Points, in no order, along strands that fork, close into loops and pass close to each other.
In the rows, 128 means zero.
Points whose rows are less than 119 apart are linked; no others are. Some points are linked to none.
<719>: [102 173 116 127 143 133 125  72 131 102  61 134 141 167  95 107 128 184
 132  76 170 134 102 137]
<644>: [143 160 108  90 151 144 148 102 101 151 109 106 109 120 134 152 101 165
 102  90 157 129 130 118]
<812>: [109 132 123 159 126 181 108 155 119 117 159  79 142  91 143  62 117 172
 152 207 130  99 142 108]
<661>: [138 122 167 129 170 148  95 105 146 181 143 202 136 143 147 145 117  38
  86  82 155 120  65 123]
<1059>: [107 148 139 102  92 131 149 112 105 186  96 153 132 142 131 153  93  83
 101  73 139 144 147 139]
<388>: [136 156 121 145 162 106 154  39 137  65  75 106 103 154  95 102 106 199
 126  89 158 151 127 126]
<197>: [196 131 111 159 107 114 125 120 114  80 128 111 102 146 120 182 114 147
 124 116  83 126 137 119]
<196>: [103 167 118 124 116 139 110  98 129 122  74 161 166 192 116 130 128 146
 100  74 155 126  92 135]
<460>: [110 219 156 155 134 139 155 129 155 148 119 182 119 184 134 155 106 100
 131  94 157 115 101 130]
<1035>: [138 173 148 101 113 132 164  88  94  89  91  86  58 140 114 133  77 121
  98  80 130 166 151 156]
<313>: [159 166 139 138 159 128 158 106 130  51 129  66  84 138 100 130 116 161
 144 168 176 158 159 142]
<957>: [160 100 123  83 124 120 165 109 108  93 130  73  63  95 130 114  87 151
  82  82  94 129 147 102]
<435>: [145 144 182  97 189 110  95 133 143 191 136 182 155  83 154 134 163  95
  71 135 144 101  88 170]
<545>: [105  84  98 116 109  87 169 100 156  89 133 117 121 153 102  73 164 154
 108 128 133 127 183  99]
<537>: [136 110  88 105 160 150 121 116 133 101 140 103 110 167 120  98 136 152
 142 144 169 121 119  97]
<517>: [106 143 127 145 104  99 115 144 124  77 102  83 154 110  84 134 169 174
 144 170 136 150 174 160]
<1031>: [112  98 130 165 136 106 105 152 156 143 161 192 152 191 143 151 151  67
 140 122 139 138  70 120]
<535>: [102  93 113  93  95 105 173 108 137 118 119 120 103 164 118  92 128 135
  93  96 138 138 167 100]
<1065>: [153 116 124 155 135 111 131  92 126 180 130 193 133 155 125 153 112  73
 168  74 108 144 106 121]
<437>: [104  81 145  85 116 146 113 126 126 139 120 134 135 181 146 116 120 121
 128  64 155 138  77 125]
<531>: [ 93 159 100 111 183 144 111 106 116 119 109 104 138 107  71 122 152 175
 142 154 188 148 158 131]
<431>: [117  79  93 101 137 155  99 120  98 156 103 105 153  72 137 101 122 178
 123 130 126  97 135 109]
<202>: [132 142 146 145 105 110 153 154 120 154 146 116 125 101 133 148 141 113
 189 164 114 134 171 159]
<879>: [137 131  72 127 143 127 164  85 122 136 127 132  94 142  88  99 134 112
 151 147 141 142 198 103]
<617>: [ 87 123 186  99 120 136 109 173 137 157 144 146 153 147 165 157 145  87
 118 129 159 127  89 172]
<1094>: [ 91 182 141 108  89 143 166 119 110 155 105 141  93 167 131 131  66  70
  88  79 154 144 145 121]
<1060>: [102  86 198 146 102 119 114 177 122 162 168 155 138 115 180 174 118  60
 133 124 131 122  79 157]
<914>: [122  68 128 162  89 150 119 157 133  94 176 108 121 135 157  69 106 125
 132 156  83  94 139  92]
<700>: [130 162 127 122 162  98 191  56 137  95  83 105  69 140 114  92  79 193
 115  74 154 144 123  98]
<30>: [146 160 114 148 185 114  92 156 150 148 134 138 191  68 125 128 174 172
 172 166 121 130  99 146]
<912>: [119 114 182 145  54 133 131 166 117  78 140  70 113 102 160 122 102 170
 113 138  73 110 143 141]
<826>: [142  54 132 129  93 117 150 150 107 149 163 120  82 104 155 122  73  77
 118  80  79 124 148  83]
<262>: [102 100 124 102  92 105 180 142 136 119 150 122  81 184 135 110  90  91
  56  79 139 145 148  71]
<104>: [114 113 121  97 132 145 143 161 119 189 163 142 135 121 178 146 104  80
  87 149 162 101 132 108]
<267>: [103 168 134 133  80 117 175 131 120 107 119 129  79 192 131 146  69  87
  60  78 146 145 144 103]
<466>: [ 82 155  95 124 125 124 175  76 143 170  74 171 122 158 103  79 112 135
 131  93 169 125 145  90]
<93>: [115 164 126 109 176 169 139  89 147 186 117 187 111 149 116  92 122  75
 156 113 165 128 120 124]
<936>: [120 155 127 150 120 119 121 158 129 122 125 113 151 100  96 134 169 127
 190 190 128 150 165 169]
<590>: [121 114 142 107 101  99 146 105 128  56 100  77 122 137 119 131 139 190
  78 108 138 139 152 149]
<838>: [132  95 160 140  66 107 158 162 138  54 166  91  90 127 144 131 119 132
  94 119  76 118 154 115]
<1097>: [140 199 123 134 150 159  76 140 153 120  92 181 157 163 101 166 166  91
 111 139 121 146  93 167]
<998>: [159  85 129  99  95 122 161 132 101 114 146  97  63  98 128 126  78 100
  83  68  68 130 159  92]
<897>: [126 105 123 141 135 158  66 173 137 107 148 135 169 131 147 106 153 116
 170 181 112 115  74 146]
<685>: [149  78 108 132 120 143 106 149 133  69 161 101 115 171 145 108 125 149
 123 136 124 104 107  95]
<155>: [106  74 120 117 121 113 164 107 152  71 151  76 107  83 112  59 144 178
 113 149 119 112 183  98]
<915>: [136 136 142 111 144  86 204  91 149 102 123 107  45 160 121  86  78 159
 116  58 127 153 108  79]
<1075>: [118 177 112 143  86 102 159 138 129 138 110 144 136 170 113 182 137 119
 104 143 132 139 171 142]
<857>: [ 93 141 129 166  84 135  88 164 116  79 105  76 170  82 104 106 148 184
 131 202 113 129 156 151]
<259>: [ 95  88  98 101 143 125 103 137 120 173 115 134 190  90 148 106 161 162
 123 142 144 108 108 125]
<389>: [111 103 144  85 138 129 148 122 103 219 120 133 135  57 154 127 119 130
 149 118 138 119 139 136]
<698>: [157 136 167 155 153 138  92 137 133 160 148 195 129 124 147 199 128  38
  97 120 122 127  76 149]
<867>: [118  58 157  90 121 153 113 134 115 160 137 135 115 148 159 132  91  79
 130  58 142 142  76 112]
<880>: [121 112 122 108 124  88 201 146 132 160 164  94  83 107 144 102 116 148
 136 135 134 125 185  87]
<77>: [135 202 129 136 195 148  86 127 174 149 105 203 155 159 113 120 169  92
 101 131 140 131  91 151]
<498>: [116 116 171 144  73 143 100 177 110 107 129  93 154 111 164 136 116 162
 141 154  94 108 109 157]
<147>: [153 154  91 148 117 105 179  91 138  84 137 123  81 165  94 131 122 112
 105 147 124 141 206 107]
<1123>: [164 189 121 124 157 149 137 134 122 155 139 126 124 126 140 188 124 132
 118 135 140 118 130 128]
<607>: [129 118 108 143 154 147 138 142 124 141 162  83 120  80 129  80 123 165
 177 186 142 105 162  93]
<922>: [157 101 100 189  88 122  88 145 121  82 123 117 169 115 125 112 134 171
 143 158  49 108 126 117]
<639>: [181 148  99 154 156 110 112 126 122 121 124 110 160  95 106 154 150 191
 176 138 109 128 121 126]
<302>: [136 135 100 151  96  88 120 102 119  79  85 107 151 122  71 139 169 167
 127 132 100 157 181 161]
<975>: [132  67 141 161 106 116 114 160 115 154 167 147 143 120 178 145 106  90
 145 128 103 104  93 113]
<1022>: [168 113 132 188 106 129 119 133 142  49 153  76 137 108 124  87 124 203
 143 167  77 104 130 104]
<212>: [153 129 148 180 107 140 129 122 133  18 138  57 121  75  97  93 119 181
 121 204 108 121 175 129]
<341>: [109 143  91 108 189 142 120  84 151 196  95 196 155 133 105  89 157 112
 137 125 159 130 112 116]
<846>: [ 93 134 176  98 146 117 117 151 151 187 142 181 163 131 159 138 156  65
  86 145 168 117 101 164]
<949>: [100 147  89 151 138 160  62 154 109 104 104 101 187  59  98 107 153 165
 143 198 120 134 143 143]
<51>: [132 124 128 143 129 115 165 160 124 168 168 111 120  94 152 119 122 135
 174 170 122 108 165 119]
<220>: [107 109 113 104 122 136 101 114 130 151 101 162 167 178 129 123 142 119
 113  90 143 132  92 132]
<977>: [148 117 163 150 144 127  89 128 115 166 154 165 158  53 164 131 127  89
 158 160  86  97  77 165]
<1092>: [133  72 141 151  80  98 147 162 107 161 161 130 132 106 176 144  94 111
 118 108  84 106 142 103]
<371>: [130 111 102 153  82 158  99 165 103 123 135 136 141 127 146 152 111  74
 105 176  98 105 155 128]
<521>: [173 120  97 138 143 112 163 101 121 165 146 153  92 152 132 144  96 115
 145  79 111 132 131  81]
<989>: [120 110 103  73 139 155 131  95  94 153  87  97 114  95 117 123 113 170
 110  98 154 131 145 117]
<637>: [ 81 143 103 129 112 109 106 192 145 130 123 140 191 136 141 140 181 133
 112 192 145 125 122 148]
<576>: [ 81 148 107 131  97  82 139 143 136 149 100 142 179 162 115 146 174 153
 105 140 146 142 154 146]
<181>: [122 141 149 143 106  97 157 104 144  82 119 115 104 186  90 110 147 142
 177 115 138 164 147 154]
<702>: [127  71 156  88 156 143 109 115 128 195 146 168 138 113 165 128 113  63
 121  99 152 119  65 118]
<1070>: [125 183 142 109 198 141  89 139 138 167 111 134 168  73 113 150 180 162
 127 134 146 130 119 168]
<600>: [158 105 117 120 144 110 174 106 134 125 151 127  51 172 130 106  87 124
 139  69 118 145 117  62]
<19>: [127  82 150 116  87 107 173 115 155  45 164  88 102  89 128  88 134 146
 103 113  67 108 165 120]
<660>: [147 163 131 106 170 158 137 151 132 168 162 141 119 137 166 168 116 100
  98 140 163 109 110 113]
<1096>: [133  89 118 114 145 132 151 100 126 102 140  68  85  72 106  72 126 176
 161 146 128 122 177  97]
<2>: [141 111 125 135 162 138  98 118 110 191 144 160 173  34 164 105 123 121
 143 165 103  83  96 135]
<193>: [180 157 105 153 121 100 171  97 132  73 138 116  79 169 115 166  99 133
  79 117 104 136 165  95]
<100>: [139 107 136 129 113 106 125 109 127 123 117 131 133 157 106 119 153 142
 195  91 111 154 122 151]
<111>: [193 123 115 151 132 125 107 134 108 122 138 120 139 122 144 176 116 167
 152 108  84 106 100 116]
<671>: [117 111  99  92 166 140  93 111 131 170 100 158 179 123 125 115 162 142
 126 108 148 126  89 134]
<499>: [130 149 115 122 140 137  66 149 132 140 104 175 179 101 121 146 173  78
 123 163 106 139 106 183]
<169>: [140 102 125 140 169 138  75 159 153 129 166 174 155 156 148 128 161  77
 151 154 130 117  54 131]
<979>: [137 138 151 155 138 109  71 166 143 140 134 181 174  75 154 148 161  85
 134 186  81 119  73 177]
<235>: [110 125 134  87 124 133 139  95 107 218 100 170 149 102 132 134 118  76
 118  98 142 136 143 146]
<22>: [117 170 151 153  79  87 170 125 143  98 110 122 111 185 108 158 141 140
 138 123 128 156 157 154]
<356>: [105 155 178  97 133 173 100 161 138 125 130 131 126 164 139 152 152  95
 138 136 157 139  94 181]
<1111>: [156 158 133 167 116 139 109 186 154 110 143 148 118 156 125 215 135 104
 145 187 110 131  99 141]
<926>: [144  97 112 105 172 140 135  88 132  87 126  77  85 118  98  77 129 187
 172 132 161 141 140 100]
<762>: [107 150 109 116 192 117 140 108 133 164 119 114 141  88  90 126 157 198
 164 134 176 143 144 109]
<967>: [107 162 110  97 161 183  93 107 107 118  98 115 134 123  85 117 156 128
 144 141 170 148 139 163]
<192>: [179 116  84 167  94 108 111 113 119  73 110 118 142 126  93 146 147 151
 120 143  66 121 166 120]
<229>: [119 126 156 119 107 123 155 158 121 134 155 117  91 167 149 157 107 100
 136 105 139 147 125 127]
<126>: [108 117 146 137 114 166  96 175 121 123 153 102 155 109 161 104 126 140
 153 183 127 101 106 143]
<1013>: [146 148 148 161 116 146  96 170 140 133 132 170 128 148 137 232 131  71
 106 151 106 131  87 150]
<298>: [110 147 148  86 124 177 107 126 110  96 114  91 102 151 113 124 133 118
 153 129 165 149 128 175]
<969>: [161 125 122 137 145 122 112  99 115 168 120 167 146 126 119 145 141  99
 183 100 100 142 112 155]

How many points has the smallest loop of links through each point below? Write 0 if it is on no loop.
<912> => 9
<576> => 0
<846> => 0

A tip is a point with one link. Name the tips that can be reached along the links from each point below, in the order of the rows.
<388> => <104>, <93>, <637>, <1111>
<826> => <957>, <435>, <762>
<499> => <77>, <2>

A fork is a point with three links, a tip a point with one. Leave the first point through the second and follow the links. Name the first fork or tip that comes.
<437>, <867> => <1111>
<576>, <1075> => <220>
<1065>, <969> => <637>
<389>, <235> => <155>
<545>, <535> => <389>

Name the points in between on the shortest way along the links from the first point to the second, in order.
<100>, <1013> => <969> <1065> <521> <600> <915> <700> <388> <719> <196> <220> <437> <867> <702> <661> <698>
<607>, <111> => <51> <202> <936> <517> <302> <192> <197>
<912>, <262> => <838> <19> <155> <545> <535>
<521>, <576> => <1065> <969> <100> <181> <22> <1075>
